Points, in no order, along strands that fork, close into loops and pass close to each other.
Points whose rows are less than 53.9 apart are linked; no others are. Some points are linked to none.
tirem: [ -2  17  18 -17  -2  22  18  -1 -22   3  -2  19 -37 -13  -5  -4  -1   8
  19  -7   3  -2  20   1 -10  -6   6   3  14  -4  -9  12 -12   0 -53  -2
  14  -6   4 -21   2  17  15 -15 -26  -6 -13   8   5  10  10   9 -14   9
  -6  -3]
Gazet: [  7   7  26 -16  -2  18   8 -15 -24  -5 -13  30 -19   3   0  -7   2  13
   7 -19   7  19  22   2  -9 -10   9  12   4  -7 -19  11  -6   5 -31  -1
  -3 -15  10 -15  16  16  -1  -4 -31   2  -6   0  12  11   1   7   1  10
   1  12]
dad: [ -3 -14  -8  23  -3  16   0   3  15 -10  -1  18   5 -13  19   2 -19   0
  12  16  -3  16 -13 -35  14   5  12  -5 -12  12   8 -13   1   3 -26 -11
 -15 -20  -7   5   5   1 -16 -11   5   1   9   0  10  20   5 -16   4   2
 -16   8]
gub: [ -1  -3   7   7   9  18 -22   8  15 -13   4 -11   6 -14   0  -8  -9 -15
  -4  -1   8  -4  -7  -4   7   1  14 -15  17  21  15  -9  16   8   4   8
   1  -9  -4  13   1  -5   3 -10  18  -1  17 -12  12   1  20 -15  -1 -10
 -13  -1]
ninob: [ -6  -9 -17  16  -5 -10   0  14  10  -1  16 -21  15   7  -1   7   5  -5
   3   8  -8 -16 -19   3   0   4   1 -16   0   4  13  -3   0  -7  13   0
   3  13  -1   1 -15 -17   0  -2  18  -7   0  -6 -12  -3   0   3  -2  -6
  -8 -15]
sas: [ -4  -3 -13   5   1 -28  -7  -2   8   8   0 -18  12  12  -8   0  -3   0
 -24   9   2 -14  -7  15   0   3 -18   6 -12 -13  10  -8   6   4  49   4
   0  15 -15  24   0 -15  -1  26   9   2   3   1  -6  -8  -7  -6   9  -9
  16   9]
tegom: [ 18  -5  13 -13   4  18   1   7 -13  -1  -2  -9  -9 -12   4   0   8   0
   7  -6   7   7  11 -10  -1  -5   8 -10  16  11   6   8   0  -5 -13   7
   7  -8  10 -12   1   1  15 -22  -2   1  -5  -3  -1  -6   6  -1  -8  -2
  -6 -19]
sot: [-14   4  -2   3 -10 -19   0   4  11   8  16   1   7  18  -6   5   9   3
   9 -10 -14 -18  -8  22  -7  -3   2   6   5 -11 -11   8  -1 -10  -7  -9
   8  15  11 -12  -4   3 -18   6   2  -5  -2  -8 -13  -5  -2  17  -8   9
  -3  -9]
dori: [-24  19  -3   4  -7 -21  -1   4  13  11  19  -3  -2  16 -19   4   3   1
  10 -11 -15 -33 -11  34  -9   7  -6   6  12 -14 -11   8  -4 -10  -8  -6
  15  23   3 -10 -12   6 -10  11   8  -4  -1  -2  -9  -3   1  21 -11   8
  -2  -7]
Zume: [  8  11   5 -20   6   7  -1  15 -16   8  10 -38  -9   1 -12   0  13 -10
  10  -9   2 -21   3  14 -10   2  -1 -12  27   9   7   9  -7 -11   0  14
  21  14  12  -7 -20  -7  31 -20   7  -4 -17  -2 -13 -17   1  13 -22 -13
  -1 -33]
Nima: [ -6  10   5  -9   3  -7 -12   3   4   5   7 -15   2   8 -14  -6   7  -7
  -6 -10   0 -26   0  27  -6   1  -3  -1  16  -1   3   3   8   2  12   9
  12  13   0   8  -7   0   5   3   8   1   1  -5  -4 -12   6   9  -9  -6
   6  -5]
zal: [  6  -2 -10   6  13  15   5  -4  -5  -3 -14  10 -11 -20   8  -8  -8  -8
 -11  23  13   6   0 -25  13   9 -19  -2 -19  10   1  -8  -1  12   5  -2
  -9  -8 -20  11   3  -2  16   6   4   5   6  16  14  10  -6 -16  12   0
   8  17]
govit: [  7 -18  11 -11 -11 -17  -1   0   9  -2   8  -9  22  20   4  16  20   8
   3 -21 -11  13   2   7  -6 -11  22  11   8  -9 -11  16   8 -13   7   0
  -1   3  28 -17   7   1 -22  -1  -6  -5  -3 -19 -19 -13  -9   6  -5   6
  -8 -17]
finos: [-15  -5  -9  29  -1  11  -4  -3  15  -9  -6  33   2 -12  12  -2 -26   0
   6  17   0  15 -11 -24  16   7   5   5 -15   8  -1 -11   2  10 -24 -12
 -17 -22 -11  11  10   9 -22   8   6   3  14   9  17  23   7 -14  11   1
  -7  23]
vif: [-12   8   2  17   8  16 -22   9  21 -12  13  -4   1 -11  -3  -9 -13 -14
   0  -2   6 -10 -15  -1   7   7  13 -14  21  20  12 -12  13  11 -10   5
   4  -7  -5  13   3   0  -3 -11  19   0  19 -10  16   7  24  -9  -4 -12
 -16   2]
buze: [ 18 -15  17 -18  -6  -6 -10  -2   3  -7  -3 -15  20  11   1   5  19   1
  -2 -25  -3  19  12   8  -5 -14  19   3  11   0  -5  12  10  -6  14   8
  -2  -8  25  -6   9   1 -11  -8  -5  -2  -2 -19 -12 -15  -1   0  -5  -1
  -4 -17]
Gogo: [ 31 -12  20 -24   3  19   2  -3 -21  -3 -18  -9   0  -6  12   5  13   8
   3 -12  10  31  23 -18  -3 -15  12   0   4   7   2   8  -2  -9  -2   8
  -3 -15  14 -14   8   0  16 -22 -21   4 -13  -5  -5  -7  -7  -4  -2  -2
   4 -14]
koled: [ 15 -18 -11   0  -3  -3  19  -8 -13  -3 -14   9   6   5  12  10   1   9
   0  13  -7  25   5 -25   5  -3  -5   8 -32  -4  -3  -2  -8  -6  12  -5
 -18 -10  -2  -3   2  -3  -8   6 -16   6  -9   9  -7  -2 -22  -1  11  11
   4   6]
nel: [ 29 -16  13 -27  -3  -7  11  -7 -21   0 -17 -10  13   8   7  11  17  11
  -4 -13   3  38  22 -10  -3 -17   5  11 -10  -6  -6   9  -2 -12  22   7
  -8  -8  20 -14   7  -8   4 -10 -29   4 -13  -6 -11 -15 -21   0   3   2
  11  -9]
fur: [  1 -11  -8  10 -12  -6  17   6   8   5  10   7   8   6   9  14   6  11
  16   6 -15   2 -11  -9  -2   0   6  -2  -7  -6  -6   3  -8 -12 -18 -11
  -1   4   6 -16  -4   0 -13  -5   1  -3  -5  -2 -12   4  -5   6  -4   9
 -10 -10]
vub: [ -2  -9  -1  19  -4  16 -10   7  16 -12   8  10   9 -10  13   3 -13  -1
  10   5  -2  12 -11 -23   9   0  19 -12   3  13  10  -8   6   3 -24  -3
  -6 -17   2   2   5   0 -15 -18  10  -4  12 -11   5  14  11 -12  -1  -1
 -21  -2]
sovup: [ 19 -14   4  -2   1  12  11  -4 -12  -4 -15   9   2  -6  13   3   1   6
   4   6   1  28   8 -22   4 -10   3   0 -14   4   0  -1  -4  -2   1  -3
 -14 -13   3  -8   7   2   1  -7 -11   3  -4   1  -1   2 -10  -5   6   7
   1   1]
sevo: [-25  12 -18   8  -1 -30   3 -11  -1   9   1  16  -3  11  -6  -2  -9   2
 -13  11  -5 -16  -7  16  -3  11 -27  13 -25 -21  -4  -4  -9   2  19  -9
  -1  16 -17  16  -4   7 -10  30   3   6   2  20   3  -3  -9   4  15   3
  19  19]
Fir: [-11   2   1  19   2  11  -2 -12   4  -6 -14  38  -6  -9   8  -6 -20   1
  -3   7   6  19  -1 -16  10   0  -3  14 -17   1 -13  -7  -4  11 -23 -12
 -14 -20  -9   8  14  15 -16   7  -3   4  11  14  21  20   4  -5  11   6
  -1  27]
disom: [  1   4  13  -8  -3  -6 -14  -6   0  -1  -4   5   5  11  -6  -3   6   1
  -5 -15   2   4   8  19  -5  -9   1  11   4  -2  -9   5   2   3   7   0
   0  -1   4  -2   8   8 -11   6  -5   4   5  -9   0  -5   3   4   3   4
   5   4]
sala: [ 19 -17   1 -10  -5  -7  16 -12 -20  -2 -20   7   8  12   8  12   7  13
  -3   3  -6  36  13 -18   3  -9  -1  12 -31 -10  -7   1  -8  -6  17  -5
 -19  -9   8 -10   6  -5  -4   8 -27   5 -10   2  -7  -8 -28   2  10  10
   9   5]
sog: [ -8   5  -4   6  -1   1   2   5   3  -1   7  -1  -4  -1  -6  -3   0  -2
   6   9  -3 -15 -10   3   0   5  -1 -10   4   1   5  -3  -3   0  -6  -4
   6   5  -4  -1  -8   1   2  -2  10  -1   1   1  -3   0   5   1  -3   2
  -4  -4]
vav: [-11  11  -3  -2  -2 -12 -12   8   8   3  18 -22   5   8 -16  -3   3  -8
  -2  -8  -4 -35 -12  29  -7   6  -1  -5  18   1   8  -1   7  -3  14   9
  13  22   3   4 -12  -6   7   6  18  -2   2  -4  -8 -12   3  11 -15  -9
  -1 -12]
dakog: [  8  -1   8 -19  -4   4  28  -1 -23   7  -6  12 -15   5   4  11  10  17
  18  -6  -7  12  12  -5  -9  -6   1  12   0 -16 -13  14 -15 -15 -31  -9
   1   0  11 -28   2   9   7 -13 -30   3 -18   6  -2   2 -13  12 -10  14
   4  -8]
lapod: [ -3  20   1  -3  16   6  -4 -24 -16   6 -22  25 -19 -11  -4 -18 -10  -7
 -22  -2  20  10  12   0   4  11 -24   9 -16  -2 -19  -2   2  17   9   5
  -5  -9 -19  18   8   5  15  18  -9   6  11  19  26  10  -3  -5  21  -2
  17  33]
Gog: [  3 -17  -4   0 -14 -23   6   5  14   1  18 -16  28  22   1  17  19   6
  10 -14 -16   5 -10   9  -5  -8  18   3   6  -7  -6  13   6 -15   8  -3
   3  12  23 -16  -5  -7 -21  -2   4  -9  -7 -16 -21 -10 -10  11  -7   4
 -12 -24]
kilen: [-15  10 -13  10  10  -4  -7  -3  10   4  -2   6 -10 -10  -2 -10 -14  -9
 -16  15  11 -18  -8  -2  10  12 -18  -4  -8  -1   4 -10   7  13  13  -1
  -3   6 -22  20   1   2   4  13  17   2  11  12  14   7   8 -13  12  -8
   9  18]
tefik: [ 31 -16  16 -21  -1   6   4  -1 -12  -3 -14 -12  11   0  13  12  15  10
   3 -15   2  32  18 -13  -4 -15  17   3  -1   1   0  12   1 -13   8  12
  -8 -11  23 -17   6  -5   4 -20 -21   2 -14  -8 -12 -14 -11  -4   1  -2
   3 -21]
lepe: [ -3 -15 -11   7 -14 -26  -3  10  17   0  19 -23  30  23   0  13  15   0
   1  -7 -19  -7 -16  13  -4  -5  18  -5   3  -2   1   8  10 -11  23  -1
   1  15  16  -3  -8 -12 -21   2  15 -11  -1 -17 -22  -9  -5   8  -3  -1
 -11 -20]
gabog: [  2   3  -1  -1   2   7  16 -15 -18   0 -17  33 -16  -4   4   0  -7  10
   3   9  -2  15  10 -13   2   0  -9  14 -23  -7 -15  -3 -15   4 -19  -9
 -11 -12  -5  -6  10   9  -1   6 -19   5  -5  16  11  11 -12   5   9  13
   6  21]
Madul: [ -7  -7 -27  19  -6 -18   2  12  13   5  14 -30  17   7  -4   4  -1  -2
  -6  21  -3 -23 -19   4   4   9  -9 -13  -7  -2  17 -10   3   0  33   2
  -1  19 -13  15 -17 -23   6   7  25  -7  -2   0 -13  -4  -1  -6   2  -9
   1  -7]
vebok: [-14   2   1   7 -12 -16  -4   5  19   0  22  -4  13  17  -7   9  15   1
  13 -19 -17 -16 -11  25  -8  -2  14   6  19  -6 -12   8   5 -12 -15  -7
   8  12  20 -15  -4   3 -23   2   5  -9   4 -17 -11  -3   1  16 -11   7
 -10 -14]
zibam: [ 13   4  17 -24  -3  20  26   0 -32   3  -7  12 -31  -7   5   5   7  14
  17 -13   1  12  21  -7 -12  -9   5   6   6  -6  -9  16 -16  -8 -42  -2
   5  -7   8 -29   5  12  19 -21 -32   0 -19  10   1   5  -5   7 -11   8
   4  -8]
Ledi: [ -5   3   2   1  -5  -5  -8  13  13  -6  23 -22  10   8  -7   3  12  -9
  15 -16 -11 -14 -12  19  -8   4  19 -12  30  13   5   2   2  -6  -6   9
  11  10  18 -10  -8  -2   1 -14  13 -10   0 -17 -11  -9   9  13 -21  -9
 -16 -27]
nofuz: [ 18 -16 -20   2  -4   4  27  15 -14   9  -3 -17   4  -5  10  14   6   5
  14  26  -4   3  -5 -29   4   5  -9 -12 -20   0  15  -2 -15 -10   2  -4
  -2   3  -7  -7 -19 -14  19 -13   5   0 -17  10 -17  -3 -15   0   2   3
   4 -14]
setuz: [ 16 -15   0   6   8  19  -5   5   2 -10  -7  -5   6 -16  13   0  -5  -5
  -3  13   7  19  -4 -30  12  -3   3 -13  -5  15  17  -7   7   6   7   2
 -12 -15  -3   6   1  -8   3 -12   8   0  10  -4   3   5   4 -16   5  -3
  -7   2]
zigid: [-24  15  -6   3  -7 -17  -2  10  13   8  23 -17   3  13 -19  -2   2  -7
   7  -8  -9 -43 -17  35  -4  10  -4  -2  20  -5  -1   3  -1  -5   1  -1
  14  27   4  -4 -16  -2   3   6  19  -5  -2  -4 -12  -9   2  19 -14  -3
  -4 -14]
gis: [ 14 -13   5   4  12  19 -21   6  10 -16  -7 -13  12 -15   9  -5  -6 -12
  -9   0  10  18   1 -18  13  -6  13 -12   6  19  16  -9  17  12  17  10
  -9 -14  -4  15   7 -13  -1 -13  11   0  17 -13   7   2  12 -19   2  -9
  -9   1]
Rulu: [  8 -11  -3  -1   1  -9 -18   6  11  -2   2 -26  18   5   0  -2   2  -4
 -16  -1   1   1  -3   4   3  -6   5  -6   4   6  16  -5  11   3  43  12
  -1   4  -2  16  -2 -16  -3   5  13  -1   4 -12  -5 -11   4  -7  -1 -12
   1  -5]
Rikub: [-13   3 -20  13  -2 -20   3  -3   7   4   3  10   6   7  -1   0  -6   3
 -12  16  -3 -13  -9   5   1   5 -18   5 -20 -11   1  -7  -3   3  19  -9
  -4  10 -18  15  -4   0  -9  25   9   2   1  13   1   0  -5  -3  14   2
  10  13]
Ger: [ 23  -5  21 -19   5  24   6   0 -21  -3 -12  -4 -14 -11   8  -1   8   5
   6  -9  10  18  20 -11  -5 -14   7  -4  11   7   0   9  -5  -3 -12   7
   2 -12  12 -11   5   2  19 -22 -19   3 -10   0   0  -3   4  -2  -5   1
   0 -12]
lalon: [  3  -4   7   5  -4  16   7  -5   0  -4  -6  26  -7  -8  11   0 -10   7
  11   3  -2  14   2 -16  -1  -5   6   5  -5  -1  -9  -2  -7  -1 -33 -10
  -6 -16   3 -14  10  13 -10  -9 -12   3  -2   2   7  12   2  -2  -2   8
  -8   9]
faki: [ 14 -15 -19   3  -3 -11  17  -3  -7   3  -9   2   9   7   5   9  -1   7
  -5  21  -8  12  -1 -18   7   0 -15   4 -31  -5   4  -5  -8  -2  24  -6
 -14   0 -11   5  -3  -8  -4  15  -5   4  -7   9  -7  -4 -22  -4  13   6
   7   7]
magop: [  4  17  27 -17   5  22  -1 -21 -24  -4 -17  31 -23   0  -8 -14  -2   6
   0 -18  11  18  24   8  -6  -6   0  12   5  -6 -23   8  -5  11 -27   3
   0 -19   0  -7  15  16   7   3 -31   3  -1   6  19  15   6   6   7   7
   7  22]
beb: [  6 -11  -6   1  -8  -6   4   1   0   1   1  -3  12   8   8   8   5   5
   4   6  -8   6   0  -4  -2  -7   3  -2  -8  -4   2   1  -2  -6   6  -6
  -3   4   2  -6  -1  -3  -9  -1  -2   1  -5  -7 -10  -6  -5   0   1   7
  -2  -7]
Muk: [ -3  -5   0  15   2  13  -5  11  15 -11  12  -4   4 -10  11   2  -5  -6
  12   4   2   0 -11 -15   3   3  16 -17   7  17  13  -8   1   1 -17  -1
   1  -6   2  -4  -1  -2  -2 -20  11  -4   5 -12   1   7  12  -6  -6  -2
 -18  -8]
bime: [  8 -12  -9   3   0  -3   3   3  -2   2  -3  -4  10  -1   5   2   0   2
  -3  17  -2   6  -2 -14   4  -1  -9  -4 -15   1   8  -6   0   0  19  -3
  -8   2  -8   3  -1  -7   2   4   4   2   0   4  -6  -1  -6  -6   7   0
   5   2]
bonal: [-18  25  -2   5  13   0 -11 -16   1   6 -13  23 -16  -9  -7 -18 -13  -9
 -20  -2  14  -7   5  11   1  12 -17   9  -7  -6 -11  -7   4  18   5   1
  -1  -1 -18  21  10  14   3  20   5   6  16  17  21   8   6  -5  16  -3
  16  28]
seka: [ 12 -12   3  -9  -6 -11   7  -2  -8   1  -3  -1   9  12   4   9  10   9
   4  -5  -8  16   3  -3  -7  -8   6   8 -11  -7  -5   7  -4  -8   5  -6
  -6   3  11 -11   2   1  -9   0 -10   3  -9  -5 -11  -9 -11   4   0   9
   2  -6]
pepo: [  6  -9  -3  -3  -9   1  33  -2 -15   6  -6  24  -9   5  11  14   8  17
  17   5 -11  18   5 -19  -4  -3   3  11 -17 -14 -11   4 -14 -16 -29 -11
  -9  -4   6 -26   2   6  -5  -1 -26   2 -17   6  -5   2 -20  10  -3  17
   0  -1]
nef: [  1  -3  -4   7   4   1 -14  17  12  -6  16 -34  13  -2  -5  -3   4 -12
  -5   1   1 -18 -15   5   2   5   8 -21  24  19  21  -6   7  -1  19  15
   9   9   2  10 -12 -18  10  -7  22  -6   4 -11  -7  -9   7  -4 -11 -16
  -7 -18]
nura: [ -9  -2 -16   9  -7 -26   0  -1   6   5   5 -10  13  15  -3   4  -1   2
 -13  11  -9 -12  -9   9   0   0 -17   5 -19 -11   4  -4  -1  -2  33  -6
  -4  15 -12  16  -3  -9 -10  22   7   3  -2   4  -9  -7 -11  -1  11   1
  11   5]
Gosa: [-27  13  -7  25   5   6 -18  -3  23  -6   3  20  -8 -16  -1 -11 -24 -12
  -7   7   8 -13 -13   1  10   9  -3  -4   4   6   4 -13  11  16 -12  -6
  -2  -3 -17  26   7  11  -8   8  24   3  19  10  23  17  21 -13  10  -8
  -3  20]
rufaf: [ 14   0   4 -14   6   6  -8  14 -10   4   3 -40  -1  -4  -4   2  13  -8
  -1  -1   6 -11   3   5  -4  -1  -1 -12  22  12  12   5  -1  -6  17  16
  18   6   6  -1 -13 -12  25 -14  11   1 -10  -8  -8 -16   2   4 -14 -14
   3 -23]
voge: [-21  14  -5  24   8  13 -18   8  24 -11  16   6  -4 -17  -2  -9 -20 -15
   3   7   8 -18 -17  -2  10  16   8 -16  18  18  13 -14  11  12 -24   0
   5  -6 -11  15  -1   2  -1 -11  25  -6  17  -1  19  14  24 -10  -5 -11
 -20   7]
maz: [ 20 -15   7 -16  -7 -11  10  -7 -14   0 -12  -7  13  19   4  12  14  11
  -1 -10  -5  30  15  -4  -5 -12   4  13 -14  -9  -9   8  -1 -10  17   1
 -10  -2  13 -12   4  -6 -10   1 -25   4 -12  -9 -14 -13 -21   4   4   7
   7  -4]
babi: [-31  38   8  -2  -2  -5  -2 -14   4  12   5  30 -30  -1 -20  -9 -14  -1
   3  -9  -1 -28   4  30  -9  12 -13  10   6 -19 -15   2  -9   6 -29  -5
  18  10  -7   0  -1  28  -4  15  -7  -3   3  15  13   9  11  11   0   7
  10  17]
Mufa: [-15  21  10  -4  -4   7   5  -3   1   1   6  24 -25  -5  -7  -5  -6   2
  14  -5  -4 -12   9  15  -5   2   2  10  13  -7 -15   6 -10   2 -49 -10
  11  -1  -1 -15   4  21  -4  -2 -12  -4  -1   2   7  12  10   9 -14   9
  -3  11]
Gav: [-14   3 -18  16  12   2  -4  10  15   2   9 -17   1 -13  -2  -7 -10 -14
 -11  22  10 -30 -16  -6  10  17 -12 -20   2   7  19 -17   9  10  15   8
   1  15 -23  22 -13 -15  18   3  31  -4   8   5   4   3   9 -16   5 -15
  -1   1]
Mili: [  2 -13 -15   3 -12  -7  32   4  -6  12   0   9   5   9  12  17   6  14
  20  11 -14   6  -6 -21  -3   1   0   3 -17 -12  -5   3 -15 -17 -16 -16
  -5   2   2 -21  -9  -3  -7  -4 -12   0 -15   6 -17   1 -21  10  -1  16
  -4  -9]
Gok: [  5  -9 -15  10  11  10   0   2   4  -4 -12  -4  -2 -22   8  -6 -10  -8
 -10  23  12   0  -5 -26  17   7 -13 -11 -11  12  12 -11   5  10  10  -2
  -9  -4 -23  18  -3 -10  11   3  15   5  11  11  11   9   4 -19  12  -7
   2  12]
Kiz: [  5   6  -8   1  16  12   4 -12 -12   2 -20  16 -16 -17   2 -14 -10  -6
 -18  14  15   8   7 -14  11   8 -22   1 -16   6  -5  -4  -1  18   7   2
  -8  -6 -23  12   5  -1  17  13  -2   6   8  19  19   6  -6 -11  15   0
  11  25]
mon: [ -7   0   7   3 -10  -3  -9  11  21  -9  21 -11  14  10  -4   3  13  -4
  14 -21 -13  -9 -10  15  -5  -3  28  -5  28   7  -3   4   7  -7 -15   3
   7   1  24 -15  -2   1 -14 -11   9  -9   5 -22  -9  -3   7  11 -17  -1
 -23 -20]
paf: [  5 -18 -16   8  -3 -18  -7  11   9   2   9 -33  21   8   1   5  -1   1
 -12  16  -4  -5 -12   0   4  -4  -3  -9  -8   4  19  -7   8  -2  47   7
  -4  10  -9  18  -8 -26  -2  11  16  -6   2  -7 -14  -7  -3  -9   5  -9
   0  -6]
bune: [-21  17 -10  12   8  -8 -11 -12  11   8  -6  19 -10  -9  -4 -12 -16  -5
 -21   5   9 -16  -4   9   5  13 -20   4 -10  -5  -3 -10   7  15  12   0
  -3   6 -20  23   6   9  -1  21  13   7  15  18  18   8   7 -10  15  -6
  14  25]
gebi: [  9   4   2 -12   8  -1 -15  16  -1   6   6 -44   4  -4 -10  -6   7 -11
  -7  -3   7 -20  -3  13  -2   3  -4 -12  26  13  19  -3   5  -2  28  20
  18  13   1  11  -9 -19  25  -5  17  -5  -4  -6  -9 -15   6  -1 -16 -18
   1 -17]
rotep: [ 22 -13   5  -6  10  17   2   0  -8  -6 -14  -7   3 -16  14  -1   0  -2
  -4   8   9  23  10 -24   9  -5   2  -8  -7  13  10  -4   1   1   9   6
  -9 -15  -1   0   3  -9  11 -12  -2   5   1   1   3  -1  -3 -12   3  -1
   2  -1]
tabak: [  5  -1  15  -9   0  14   7 -10 -10  -3  -8  21 -11  -1   5   1   1  10
  10  -9   2  19  12  -7  -6  -9  10   9   1  -2 -11   4  -6  -2 -27  -5
  -6 -13   9 -17  11  13  -4 -10 -19   4  -2  -3   7   7   1   3   1   7
  -5   7]
Kebo: [-10  15  10  13   7  18  -3 -18  -1  -5 -17  43 -18 -12   4 -12 -23   2
  -2  -1   9  15   3  -5   8   5  -2  14  -9   2 -19  -1   0  12 -32  -9
 -11 -24  -9   7  18  20 -10  10  -9   5  12  15  23  22   7  -4  11   3
  -1  34]
tev: [-21  18 -18   3   3 -32   2 -12  -4  16  -4   7  -6   8 -11  -6  -7  -3
 -24  11   1 -22  -1  18  -3  16 -33  14 -22 -22  -1 -10  -4   7  30  -3
   6  20 -20  22  -5   2   6  30   2   7   2  21   8  -7 -11   1  15  -5
  28  24]
nati: [-27  27  16  -3  -4   3  -9  -9   9   4   6  25 -22   1 -17  -6  -9  -2
   9 -15  -3 -19   6  29  -8   5   3   9  16  -7 -14   4  -4   6 -35  -4
  15   3   2  -5   2  24 -12   8  -4  -2   5   3  11  10  16  11 -10   7
  -3   9]
mido: [  7  -7   3  -3   1   0 -16   8   7  -6   3 -23  14   0  -4  -3   4 -10
  -7  -2   3  -2  -2   6   1  -5   4  -8  13  10  13  -2   8   1  25  10
   3   2   3   7  -2 -10   0  -4  12  -2   5 -12  -7  -8   5  -4  -3  -7
  -2 -10]
niru: [ -4   4 -14   7  11   4  -2   5   5   2   2 -11  -4 -15   0  -7  -6 -12
 -13  20  10 -16  -7 -10  10  11 -17 -14  -2   4  13 -13   6   8  13   2
   2   5 -22  19  -8 -10  16   5  19   1   6   7   8   2   6 -14   8  -8
   5   7]
Salot: [ -2  14   4  -8  -1  -1  -3  13  -2   2  19 -26  -2   3 -12  -1  11  -8
  13 -14  -6 -23  -4  22  -8   4   8  -9  29   9   3   9  -2  -8  -8   7
  19  12  16 -10 -15  -3  13 -12   9  -5  -8  -8 -15 -10   6  15 -20  -7
  -5 -25]
zod: [ -6  14  19   1   4  21  -7 -19 -10  -6 -18  38 -15  -7  -1 -15 -14   4
  -1 -13  11  22  12   4   0  -1   1  15  -5  -1 -22  -1   0  10 -27  -3
  -7 -25  -3   0  17  18  -7   5 -18   3   9   8  23  21   9   0  10   4
   3  28]
Ref: [ -7   7   5  -7  -4 -20 -14  -3   1   3   3  -5   6  16 -13  -5   3  -2
 -11 -13  -3 -12   1  26  -6  -4  -9  10   3  -8  -4   5   4   0  21   4
   5   7   4   7   1   1  -7  15   0   3   2  -6  -1 -10   0   8   0   0
   9   4]
rukiz: [ -9  22  14 -13   2  20  11  -2 -14   4   4  15 -39 -14 -12  -9  -4   2
  16  -2   4 -17  12   8  -8   2  -2   0  16  -5  -7  11 -11   9 -44   0
  19  -3  -3 -11  -1  17  17 -10 -17  -6  -8   8   6  11  13   9 -13  10
  -3  -1]
Ras: [ 18   0  19 -24   3  22  13  -1 -30   4  -9   3 -24  -9   3  -3   8   8
  12 -10   6  13  22  -7  -8 -10   7   0   8   0  -4  12 -12  -4 -28   5
   5  -8  11 -20   3   8  24 -22 -25   1 -19   5   2   1   1   3  -7   5
   3 -14]
vorug: [ -8   6 -17   3   8 -32  -7 -10   1  12  -7  -9   4   7  -8  -5  -7  -1
 -29   8   6 -13  -2  12   3   8 -32  13 -18 -20   4  -9   6   8  48   5
   0  17 -18  25   1  -9   6  31   6   6   4  12   7  -8 -10  -4  14 -11
  25  20]
fet: [  0 -14 -14   9  -8 -19  -4  14  15  -4  19 -32  25  16   3   9  12  -4
   1   1 -11  -7 -15   7  -2  -2  13 -10   7   5  12   0   9  -8  26   4
   2  16  12   3 -11 -17  -9  -2  17 -10  -1 -15 -19 -13  -2   4  -6  -8
 -11 -22]
Kebes: [  8  -3  18 -15  -7  -2 -13  -6   2  -8  -4   5  10  14  -5   1  11   4
  -5 -25   2  12  13  17  -7 -12  13  10   8  -5 -12  10   7  -2   1  -1
  -4  -8  16  -5  11   8 -15   0 -13   4   2 -17   0  -6   6   5  -1   5
   0  -3]

A piece is all that can be reached along the links. How many separate loops has the piece of each point below (a circle has one, a figure eight two, a Y none), and how many tips (points with one link)?
tegom => loops 2, tips 3
Madul => loops 1, tips 0
Kiz => loops 1, tips 1
nura => loops 1, tips 0
Fir => loops 0, tips 2

How many points has the smallest loop of links through each point below? Write 0 if it is on no loop.
Ger => 13
bune => 8
tev => 6
sala => 7

A tip is a point with one link. Name the tips that can be reached along the links from each point below, in the order of the rows.
dad => lalon, Muk
Kiz => Gav
Gogo => tegom, voge, babi
